Each scene shows the same named points in several views. A view is turned or mirrored, shifted and resized as a whole, has a little noise and may leave points out.
In the rows, zero is written as 128.

Scene 1
View 1
karol: [158 119 143 120 131 151 127 162 124 101 131 106 158 115 141 107 120 115
 165 135 144 139]
Zar: [154 125 141  79 129 140 135 177 152 126 156 102 151 110 118 100 131 112
 150 117 133 139]
zamik: [132 155 138 112 181 140 136 162 139 127 137 119 143 113 139 107 106 100
 158 128 128 156]
nosid: [159 109 145 149 124 173 126 155  92  84 113 105 175 117 155 107 113 132
 169 156 152 137]
fibis: [185  92 148 115  91 147 116 167 129  86 137  94 160 116 135 110 138 122
 167 132 154 128]
paba: [182  95 147 112  95 146 117 168 130  89 138  95 159 117 132 109 137 120
 167 130 151 128]
milif: [149 122 142 103 131 156 134 169 127 115 141 103 162 112 131 100 123 122
 155 134 138 140]
Gop: [149 129 141 101 141 145 132 168 137 118 142 106 152 112 131 104 120 112
 156 127 136 142]
Kade: [154 128 143 125 146 149 126 160 124 104 129 111 155 115 144 110 114 112
 165 136 141 145]
midu: [180 102 147 121 110 143 116 164 130  87 132 101 154 118 138 112 131 114
 169 132 152 133]
Teba: [164 115 142  42 105 126 134 190 180 137 178  92 144 107  97  98 149 109
 143 100 131 132]
zetes: [153 112 142  72 108 154 141 181 142 127 157  93 164 108 112  93 136 128
 146 123 134 131]
reki: [138 124 140  96 130 167 144 172 119 125 143 100 172 110 127  94 121 131
 149 138 134 138]
Bos: [185 111 145  70 110 109 114 180 184 111 164  99 128 113 111 111 147  92
 160  98 139 136]
runup: [177  88 146  85  79 154 128 179 135 104 152  86 167 112 118  99 146 132
 154 127 148 122]
muze: [144 141 139  81 153 135 136 174 155 132 155 108 144 110 121 102 123 105
 150 116 128 147]
Kudan: [151 109 142  90 108 167 141 175 121 119 147  93 175 110 123  94 131 136
 149 136 141 130]
View 2
reki: [156 133 131 141 182 142 120 127 124 133 107 164 110 122 100 102  99 131
 154 131 141 128]
muze: [169 127 131 139 160 139 134 122 152 135  86 179 123 109  93 115 110 121
 136 120 145 120]
Kade: [151 127 144 136 176 152 143 138 123 140 106 158 133 122  91 112  87 125
 141 124 135 101]
Bos: [162 125 128 141 125 159 118 121 177 127  82 174 124 122  79 149  81 111
 119 127 127 127]
karol: [149 130 142 137 174 155 134 137 124 137 109 156 126 127  91 114  81 126
 143 129 132 107]
Zar: [164 129 128 141 155 145 122 122 154 132  89 175 118 115  91 122 101 120
 137 126 140 128]
fibis: [141 132 140 141 158 169 113 137 132 129 115 147 118 142  84 132  57 124
 141 140 118 120]
runup: [150 135 128 145 154 161  98 126 143 124 107 157 102 137  89 129  71 126
 145 143 126 143]
midu: [143 129 143 139 161 165 125 139 132 133 111 150 126 136  86 129  65 122
 137 134 122 110]
Kudan: [152 136 129 143 174 151 108 127 127 129 110 159 104 129  97 110  87 131
 154 138 135 137]
Gop: [158 128 137 138 168 147 133 129 136 136  98 167 124 119  92 114  95 123
 141 124 139 114]
paba: [143 131 139 141 158 167 115 136 134 129 112 150 119 139  85 131  61 124
 140 139 121 120]
zetes: [160 134 124 144 161 148 105 120 145 127  99 169 103 124  95 118  93 127
 148 134 137 143]
milif: [155 131 136 140 174 148 126 130 129 134 104 162 118 124  95 111  91 128
 147 130 138 120]
zamik: [165 124 142 134 177 137 157 131 133 144  92 174 138 105  94 104 113 122
 137 113 147  97]
nosid: [137 132 150 137 193 161 135 148  99 139 128 140 126 138  94 105  66 133
 154 135 127 100]
View 3
Zar: [131 147 119 134 117 136 144 152 121 115 119 145  79 133 128 117  88 135
 114 102 115 130]
runup: [134 152 110 129 126 149 150 159 115 114 119 144  40 135 134 134  78 134
 124  95 101 158]
fibis: [127 140 115 114 128 162 160 161 112 108 110 125  49 133 134 128  86 134
 134  98  99 161]
zamik: [107 124 125 120 111 139 147 145 122 114 104 132 107 128 130 102 110 129
 115 113 131 113]
paba: [128 141 116 116 127 160 158 160 113 108 111 127  54 133 133 127  86 134
 132  99 101 157]
muze: [127 142 124 134 114 134 143 150 124 115 116 143  95 132 127 110  94 134
 110 106 122 118]
zetes: [129 151 110 137 120 134 142 152 120 120 120 154  58 134 132 126  85 132
 112  98 114 140]
nosid: [ 92 115 110 100 123 164 160 149 109 114  91 123  50 131 143 123 112 122
 136 106 120 157]
Kade: [108 124 121 112 118 153 155 150 115 112 101 126  81 130 134 113 105 129
 126 108 119 135]
Kudan: [115 141 106 128 120 140 145 149 116 121 112 150  48 133 136 128  94 127
 117  99 119 148]
karol: [111 127 118 114 121 153 154 152 115 113 103 128  71 131 135 117 101 129
 127 106 117 142]
Teba: [154 165 122 149 118 128 140 157 126 114 133 154  80 135 123 121  71 142
 107  97 105 126]
Gop: [118 134 120 124 117 143 148 150 119 115 110 136  81 131 131 115  98 131
 118 106 119 131]
reki: [107 135 108 127 117 137 143 145 118 122 108 149  61 131 136 122 102 124
 114 104 126 138]
milif: [114 134 114 123 118 143 148 148 117 117 108 141  68 131 135 120  99 129
 120 105 120 138]
View 4
Gop: [158  81 150 115 102  53  89 140 148 167 127 121 112 175 131 162  94  95
 174 119  68  99]
karol: [133  80 149 122 111  52  92 149 163 168 139 110 108 189 129 168  99  99
 153 115  69 108]
Kade: [132  74 153 124 112  44  88 147 166 164 140 110 107 190 118 172  98 101
 167 115  58 104]
Zar: [180  89 147 110  95  65  90 136 129 172 121 126 120 162 147 150  96  85
 174 124  79  94]
Teba: [219  95 142 109  85  90  91 128  93 188 115 130 133 137 179 128 106  69
 169 134  97  86]
nosid: [ 91  82 144 119 123  46 102 161 197 163 148 102  96 213 121 184  88 107
 124 106  75 125]
zetes: [174 100 141  97  94  75 103 140 135 175 112 133 119 161 161 150  84  84
 150 124 102 104]
fibis: [134  85 139 131 117  86  99 155 147 190 155  95 113 189 167 153 116  84
 108 121  93 117]
reki: [148  98 145  93  98  52 103 145 162 160 111 135 109 176 136 166  70  97
 159 115  88 108]
Bos: [200  74 146 141 102  91  77 133  96 196 146 105 130 152 170 130 135  72
 166 135  72  84]
zamik: [162  70 159 117  99  23  77 134 158 150 122 128 110 172  96 173  86 106
 221 115  39  85]
Kudan: [148 102 139  95 101  67 108 148 156 169 115 129 112 176 154 159  77  91
 137 117 101 114]
muze: [186  81 153 111  93  52  85 132 131 166 117 130 119 158 131 154  93  91
 199 124  63  87]
milif: [148  87 147 107 104  54  96 145 156 165 124 122 110 180 135 164  87  96
 159 116  78 105]
runup: [155  99 135 109 106  93 107 149 137 189 133 114 117 173 179 146 101  79
 111 123 112 116]
midu: [132  75 146 135 118  72  91 152 153 182 155  95 110 191 147 159 116  91
 131 118  75 110]
View 5
Gop: [107 141 119 108 134 122  95 120 112 124 112 122 106 194 112 137 136 107
 113 144  81 116]
milif: [113 131 120 110 131 121 101 117 106 129 108 120 105 192 108 143 127 120
 111 142  72 115]
paba: [103 112 141 107 117 134 109 113 132 137 115 114  91 196 120 158 128 137
 120 112  81 102]
zetes: [115 123 133 124 129 131 132 134 113 137  98 130 108 197 101 126 145 128
 105 141  75 111]
midu: [100 119 135 103 119 131  97 108 131 132 120 111  91 195 124 162 126 128
 123 114  83 105]
zamik: [105 164 100 100 146 111  69 115 102 111 117 123 112 191 113 135 135  83
 116 161  84 125]
nosid: [116 120 115  93 122 113  77  92 100 130 119  97  94 186 115 179  88 142
 119 121  60 113]
runup: [111 104 149 122 116 138 137 126 128 145 103 122  97 197 111 142 138 147
 110 117  76 102]
Bos: [ 88 132 147 118 125 148 121 136 156 129 116 136  98 205 124 122 180  97
 122 126 111 103]
Zar: [106 137 127 118 134 130 115 132 119 128 106 131 109 198 109 125 152 107
 110 145  85 113]
karol: [109 134 119 103 129 121  90 112 112 126 115 114 102 191 114 152 123 117
 116 135  75 114]
Kade: [106 140 114  99 132 117  77 106 110 121 119 113 101 191 117 156 119 111
 119 137  77 117]
Kudan: [119 118 128 118 126 124 123 123 103 138 100 121 106 193 103 139 125 140
 105 137  65 112]
reki: [121 131 117 114 133 117 110 122  94 131 102 121 110 192 100 136 122 127
 104 149  64 118]
muze: [107 149 117 116 141 125 106 132 111 122 106 134 114 196 106 119 154  95
 109 157  86 119]
Teba: [102 130 145 132 131 145 147 150 137 135  99 146 110 204 107 103 182 106
 107 143  97 108]
View 6
milif: [151 123 143 118  94  76 107 117 117 149 119 123 121 109 139 112 150 134
 129 170 132 142]
midu: [143 146 141 111 108  93 108 116 112 160 159 120 138 104 137 105 152 143
 122 159 147 118]
Zar: [141 131 149 106  86  73  89 116 116 134 111 139 121 115 132 121 125 133
 140 179 144 136]
runup: [121 128 160  97 125  96  93 126 114 156 138 134 134 136 139 139 142 156
 123 152 147 131]
zetes: [132 118 158 102 103  79  89 122 116 142 108 140 121 131 137 136 133 143
 134 169 138 143]
paba: [135 142 147 107 116  97 104 120 112 160 157 123 138 114 138 117 150 149
 120 155 148 121]
fibis: [134 142 147 105 120  99 106 120 112 163 161 121 139 117 138 117 153 152
 119 152 149 119]
muze: [151 130 142 110  70  64  89 112 117 127 102 139 116 104 129 110 120 121
 147 189 140 137]
karol: [157 133 137 120  96  80 114 114 115 156 138 116 127 100 138 100 156 134
 125 166 135 132]
Kudan: [136 113 155 109 113  83 101 123 117 153 116 129 123 129 141 132 149 148
 125 161 132 145]
Gop: [155 130 141 116  83  72 103 113 116 143 119 127 121 102 135 105 139 129
 134 177 136 137]
zamik: [175 131 129 128  57  58 109 105 118 135 106 122 113  81 132  84 139 111
 142 193 130 141]
Kade: [164 134 133 124  85  75 116 112 116 154 135 115 125  91 138  90 154 127
 128 173 133 133]
Bos: [122 164 150  87  87  85  69 114 109 124 140 154 137 113 122 124  99 137
 147 179 172 107]
Teba: [116 136 163  85  91  78  63 120 113 119 105 162 124 133 126 145  96 140
 150 182 160 129]

Which points are out of place in each view (at most two, in the order of its rows)? Write none if all are in place.
view 1: none
view 2: Zar, runup
view 3: Teba
view 4: fibis, zamik
view 5: karol, muze
view 6: Kudan

Scene 2
View 1
mifi: [152 147 137 148 177  44 123 139 116 132 114 130 109  99 133 124 107 105
 127 107 120 166]
vori: [143 166 126 159 123  85 110 141 105 136 122  98 150 116 125 147 107 122
 118 131 102 150]
rozi: [128 149 145 154 187  45 111 112 121 139 123 147  86  87 165 111 134 110
 110 104 129 167]
togum: [113 153 123 157 154  84 109 104 116 118 119 129 108  75 118 123 134 129
 103 125 114 161]
roz: [134 153 127 153 155  73 117 123 113 123 116 122 117  89 116 128 117 120
 116 120 114 161]
pamud: [116 143 116 152 165  83 119 104 119  99 107 134 101  62  85 115 126 128
 109 122 113 168]
veg: [169 164 127 153 126  70 122 166 102 138 117  91 162 128 114 155  84 110
 136 127 101 152]
busal: [121 148 111 155 146  93 119 114 113 102 108 120 120  73  79 127 119 131
 111 131 105 162]
febe: [ 92 148 117 157 160  93 108  84 120 104 115 140  91  56 105 112 148 137
  94 127 115 165]
nimo: [102 144 108 155 155  99 116  94 118  92 107 132 102  53  71 115 134 139
 102 130 108 166]
nef: [125 175 128 165 116  94  98 125 106 143 133 101 145 113 149 146 126 128
 102 135 104 145]
Sideb: [109 165 137 162 145  80  96 104 115 144 133 127 111  95 167 126 144 126
  95 124 118 153]
bugaz: [ 76 149 118 160 162  98 101  67 124 103 119 147  80  44 115 104 164 142
  82 127 120 165]
noluf: [164 167 137 156 134  62 114 160 104 151 125  99 154 133 146 151  94 107
 129 122 107 151]
pav: [141 170 148 161 145  57 100 135 110 164 137 115 128 124 191 137 122 110
 112 117 119 151]
Digif: [147 153 132 152 160  60 119 137 112 131 116 120 121 101 126 130 109 112
 124 116 113 162]
kita: [142 176 146 162 129  68  98 140 106 164 138 104 142 131 186 146 120 113
 110 124 113 147]
rukin: [123 155 110 157 129 102 117 118 110 107 112 108 135  82  81 136 116 134
 110 136 100 157]
tuger: [118 151 113 155 145  94 117 111 114 105 111 120 118  73  86 127 123 131
 108 130 106 161]
Sila: [122 168 140 161 142  73  98 116 112 149 134 120 120 106 173 131 135 121
 101 123 117 152]
meb: [109 153 110 157 136 103 111 104 113 104 112 118 121  72  87 127 129 136
 103 135 105 159]
kuva: [108 169 125 164 125  98  96 106 110 134 130 113 128  95 142 134 139 134
  94 135 108 150]
View 2
Sideb: [124 142 115 163  94 118 100 119 154 143 134 147 136 138 152 131 112 152
 103 136  97 154]
roz: [138 143 124 138 121 100 134 112 143 127 130 159 141 126 139 112 132 131
 112 138 119 153]
meb: [129 151 130 141 125  73 129  74 158 140 127 180 138 123 157 106 109 135
 107 133 125 149]
vori: [125 140 127 139 112  99 137 107 144 136 121 153 117  90 119 143 125 125
 112 152 114 174]
busal: [136 149 131 136 131  73 138  78 154 135 127 179 142 125 154  99 118 131
 110 134 130 148]
mifi: [150 137 117 135 122 120 140 141 132 115 133 144 147 134 129 109 152 128
 117 141 118 153]
rozi: [146 138 110 152 108 133 113 147 139 122 142 140 157 164 151 105 140 149
 110 131 105 140]
pav: [127 132 111 156  90 142 112 153 137 132 131 125 124 118 120 152 134 140
 109 150  92 170]
febe: [134 152 124 151 120  84 112  85 160 140 136 176 156 156 178  90 108 148
 104 122 120 134]
tuger: [135 149 129 137 128  77 135  83 152 134 128 177 141 125 152 103 118 132
 110 134 128 148]
togum: [133 147 122 149 117  94 121  99 152 136 133 166 145 139 157 107 118 142
 107 132 117 146]
kuva: [117 145 123 157 101  98 108  95 158 148 128 159 127 118 149 136 103 145
 103 140 104 160]
pamud: [143 150 127 137 133  81 134  90 150 128 133 176 155 145 163  87 125 136
 111 127 130 138]
rukin: [130 150 133 135 128  71 140  75 154 137 123 178 131 106 144 114 114 125
 111 140 128 157]
Sila: [125 139 115 159  95 123 107 126 148 140 133 142 130 128 139 139 119 147
 105 141  98 160]
Digif: [142 139 121 135 121 109 140 126 137 122 130 150 138 121 128 117 141 127
 116 144 118 157]
noluf: [132 133 122 135 109 117 143 134 133 126 122 138 115  86 101 151 144 119
 117 157 110 180]
nimo: [138 153 130 139 134  67 131  70 160 136 131 187 153 143 172  84 111 138
 108 124 132 136]
View 3
nimo: [ 95  93 141 159  94 123  87 170 114 136 127 159 137 120 156 108  70 182
 116 111 174 167]
Sila: [109 121 123  96 147 100 130 146 127 156 126 178 123 139 151 111 142 119
  80 112 196 118]
noluf: [114 102 119  81 165 115 129 177 133 136 144 149 170 111 128 123 158 112
  47  63 179 100]
veg: [111  85 125  95 160 123 117 190 131 129 153 136 185 100 120 125 145 122
  46  44 178 103]
Digif: [106 114 124  95 136 121 125 176 131 128 133 154 161 113 144 117 131 141
  73  96 159 136]
vori: [110  88 130 111 151 114 112 171 125 143 145 151 156 116 131 119 133 127
  64  64 196 107]
rozi: [104 147 117  80 127 112 142 155 134 133 111 180 131 132 167 111 136 140
  91 149 148 154]
nef: [109  93 130 117 154 101 113 154 120 160 139 166 133 133 136 114 133 118
  75  78 217 100]
roz: [104 108 127 112 127 120 116 172 126 133 132 157 151 117 147 114 116 149
  84  99 168 140]
tuger: [ 99  90 135 143 112 121  95 172 118 136 135 154 145 118 146 111  90 164
  97  94 179 147]
pamud: [ 97 105 134 138 100 125 101 172 120 130 127 158 144 117 155 111  86 176
 106 114 160 167]
kuva: [106  98 132 129 138 101 109 148 117 161 130 173 121 139 148 110 117 133
  90  97 213 117]
Sideb: [106 122 127 107 138  99 125 142 123 159 121 183 114 143 158 109 130 127
  91 123 198 126]
bugaz: [ 95 117 137 153  92 108  99 143 113 154 111 185 100 145 173 100  75 174
 132 151 185 170]
pav: [113 129 115  66 166 101 147 153 136 150 127 174 137 133 145 116 169 102
  60 105 185 105]
rukin: [101  78 138 148 120 121  89 176 116 140 142 148 151 114 137 115  92 159
  88  73 191 135]
mifi: [106 127 120  81 133 124 134 178 137 120 128 157 164 111 150 117 138 142
  73 111 141 146]
kita: [114 115 119  79 170  99 138 152 132 155 135 171 138 134 139 117 164  98
  59  88 201  94]
febe: [ 97 109 136 147  99 113  99 154 116 146 119 173 118 134 164 105  83 171
 119 132 179 164]
busal: [100  88 137 143 111 124  95 177 119 133 136 150 151 112 145 113  87 168
  96  90 174 150]
View 4
pamud: [137  73 125 149 152 102 112 145 152 143 139 170  83 153 180 131 158 107
 133 150  83  97]
togum: [138 100 120 150 156 103 125 129 153 127 138 172  83 149 161 130 133 102
 123 149  93 104]
bugaz: [140 112 133 191 152 138 123 133 159 125 138 209  80 138 193 100 145 122
 134 137  69 111]
kita: [136 143  93 109 170  73 151  99 152 103 139 144  86 147  96 162  77  85
  99 161 138 116]
Sideb: [136 144 103 145 166 108 144 110 158 106 135 177  86 137 133 133 102 110
 117 153 111 122]
meb: [144  79 137 159 148  94 119 134 148 138 148 169  75 159 174 127 133  76
 110 140  86  85]
Digif: [133  92 101 109 164  77 125 132 151 133 133 141  90 153 133 161 132 103
 125 165 115 106]
vori: [142  97 115 116 158  64 134 118 145 126 146 136  81 162 124 161  99  61
  95 154 121  91]
rukin: [145  70 136 146 148  79 119 135 144 139 151 153  75 166 164 139 127  62
 103 142  93  79]
tuger: [142  74 131 149 151  90 117 138 148 140 145 163  79 159 170 135 139  83
 117 146  89  88]
noluf: [137 100  99  90 166  51 137 117 147 125 141 119  86 162 103 179  97  67
  98 165 135  98]
mifi: [126  96  91 100 170  78 123 138 156 132 127 141  96 149 131 166 143 123
 138 172 116 115]
veg: [138  79 106  88 161  40 128 124 141 136 145 109  84 170 109 182 103  55
  97 164 132  86]
pav: [131 149  83 103 174  79 149 103 157 104 131 146  92 141  95 164  89 106
 112 167 138 127]
Sila: [136 139 101 133 166  96 145 107 155 107 135 166  86 141 123 143  97 101
 110 155 119 118]
roz: [135  91 111 126 160  84 123 134 152 133 137 152  85 154 147 150 132  99
 122 157 106 102]
rozi: [124 129  86 124 173 109 131 127 163 119 120 171  98 133 139 145 140 150
 148 169 109 135]
nef: [145 124 117 135 159  80 143 106 146 111 150 154  77 155 124 146  82  63
  88 147 119  98]
nimo: [142  69 140 168 147 106 110 145 150 144 145 179  77 156 194 119 156  94
 126 140  72  89]
View 5
vori: [147 106 161  84 111 158 164 156 112  64 102 173 151 134 139 133 103 128
 141 109 135 160]
tuger: [188 141 164 154 116 159 154 160 104  55  77 171 180  96 107 122  69 160
 105 100 115 107]
Sideb: [131 144 154 115 118 139 159 177 213  76  54 169 158 105 127 146 108 148
 133  84 125 111]
togum: [163 156 160 149 118 151 147 163 151  62  60 169 174  93 109 135  82 158
 111  96 113 101]
kita: [ 99 116 157  55 112 147 158 161 191  76  82 168 131 139 154 157 133 117
 163 105 143 164]
meb: [198 132 159 154 119 152 169 171 112  58  78 173 183  97 108 116  67 164
 103  88 115 105]
busal: [190 140 163 154 115 162 151 157  90  52  82 171 182  97 105 120  65 159
 102 105 113 109]
bugaz: [189 176 153 198 126 137 158 189 197  69  29 168 195  63  91 127  63 186
  89  66 101  50]
rukin: [198 118 161 138 115 158 170 164  86  55  92 172 179 110 117 113  71 157
 109  98 121 125]
febe: [184 168 158 182 122 147 152 176 163  61  46 169 190  74  95 127  66 176
  95  81 105  71]
veg: [132 103 171  65 105 174 146 131  68  53 120 172 140 146 145 138 107 111
 150 137 140 187]
Sila: [117 139 154  97 116 142 155 169 204  75  61 168 150 115 136 153 117 136
 144  93 130 129]
nimo: [206 158 161 189 120 156 153 165 109  52  64 170 196  78  92 117  53 176
  86  91 105  80]
pamud: [178 170 165 176 116 163 134 151 112  50  60 168 185  80  95 129  63 164
  94 106 104  91]
noluf: [107 115 168  58 106 168 140 135 114  60 104 170 134 143 148 152 122 110
 158 131 140 182]
rozi: [ 93 201 166 136 112 161 102 138 203  63  33 163 155  85 111 171 108 139
 129 118 112 101]
pav: [ 80 139 162  65 110 152 137 152 203  75  68 167 130 131 147 168 137 115
 162 113 137 155]
nef: [144  97 153  76 115 142 183 178 164  76  90 173 150 136 146 135 113 135
 148  89 140 153]
Digif: [123 156 169 112 109 170 120 132 122  55  77 167 154 110 122 150  99 130
 131 128 121 138]
kuva: [162 117 152 114 119 137 181 187 177  75  73 173 164 114 130 128  97 153
 129  78 128 121]
mifi: [103 178 174 120 107 176  97 120 129  52  66 165 152 103 117 164 101 126
 130 139 118 131]
View 6
roz: [144 146 121 133 132 108 106 140 138 118 138  85 168 118 137 132 146 129
 139 134  67  94]
Sila: [121 118 128 129 130 123 119  87 119 123 126  85 166 149 150 141 127 149
 173 148  46  99]
nimo: [154 177 124 126  99  85 112 168 188  95 146  80 173 101 124 156 133 151
 132 135 103  40]
togum: [143 151 130 129 114 100 115 132 154 107 138  82 170 119 137 148 132 149
 152 143  80  70]
veg: [109 135  73 123 167 137  87 151 126 151 123  92 162 139 137 115 160  83
 109 111  17 129]
Sideb: [126 124 136 129 117 115 124  88 130 113 128  82 169 146 150 148 120 161
 177 152  57  85]
meb: [131 166 107 120 110 100 110 155 183 106 134  82 173 121 129 153 129 141
 131 129  75  50]
mifi: [162 133 137 146 149 107 102 133 105 124 148  87 163 109 139 114 162 122
 144 140  70 131]
kuva: [109 134 112 119 114 119 122 101 154 115 120  83 172 153 145 157 114 154
 163 141  48  64]
pav: [119 100 127 135 152 134 113  77  87 137 126  88 161 153 156 124 139 133
 173 146  27 136]
noluf: [111 120  91 128 165 138  94 123 107 148 122  92 163 146 146 115 154  98
 131 122  17 137]
busal: [141 168 108 125 118  99 103 169 174 109 140  84 170 110 127 144 142 130
 122 126  79  63]
vori: [105 135  87 119 144 130 100 133 140 137 121  88 166 146 141 133 141 111
 128 122  29 100]
pamud: [162 169 131 134 112  87 109 161 165 101 149  80 171  99 127 143 142 145
 136 137 100  66]
febe: [155 162 142 129  95  86 123 137 172  91 145  77 173 110 132 159 124 169
 157 148 103  46]
nef: [ 96 126  95 116 131 133 113 106 144 130 113  86 169 161 145 147 123 133
 149 131  25  84]
rukin: [123 165  91 118 122 109 102 164 180 115 129  85 171 122 127 147 136 124
 117 120  63  61]
Digif: [146 137 120 136 145 112 102 136 120 127 141  86 164 117 138 122 155 119
 138 134  61 115]
bugaz: [158 162 156 129  80  80 131 123 178  82 147  75 176 111 135 169 113 189
 173 158 114  30]
kita: [102 104 109 126 150 140 112  82 102 140 117  88 164 164 155 130 133 128
 164 138  15 124]

Which points are out of place in each view (at most two, in the order of its rows)? Write none if all are in place.
view 1: pav
view 2: busal
view 3: none
view 4: Sideb, noluf
view 5: nef
view 6: kuva
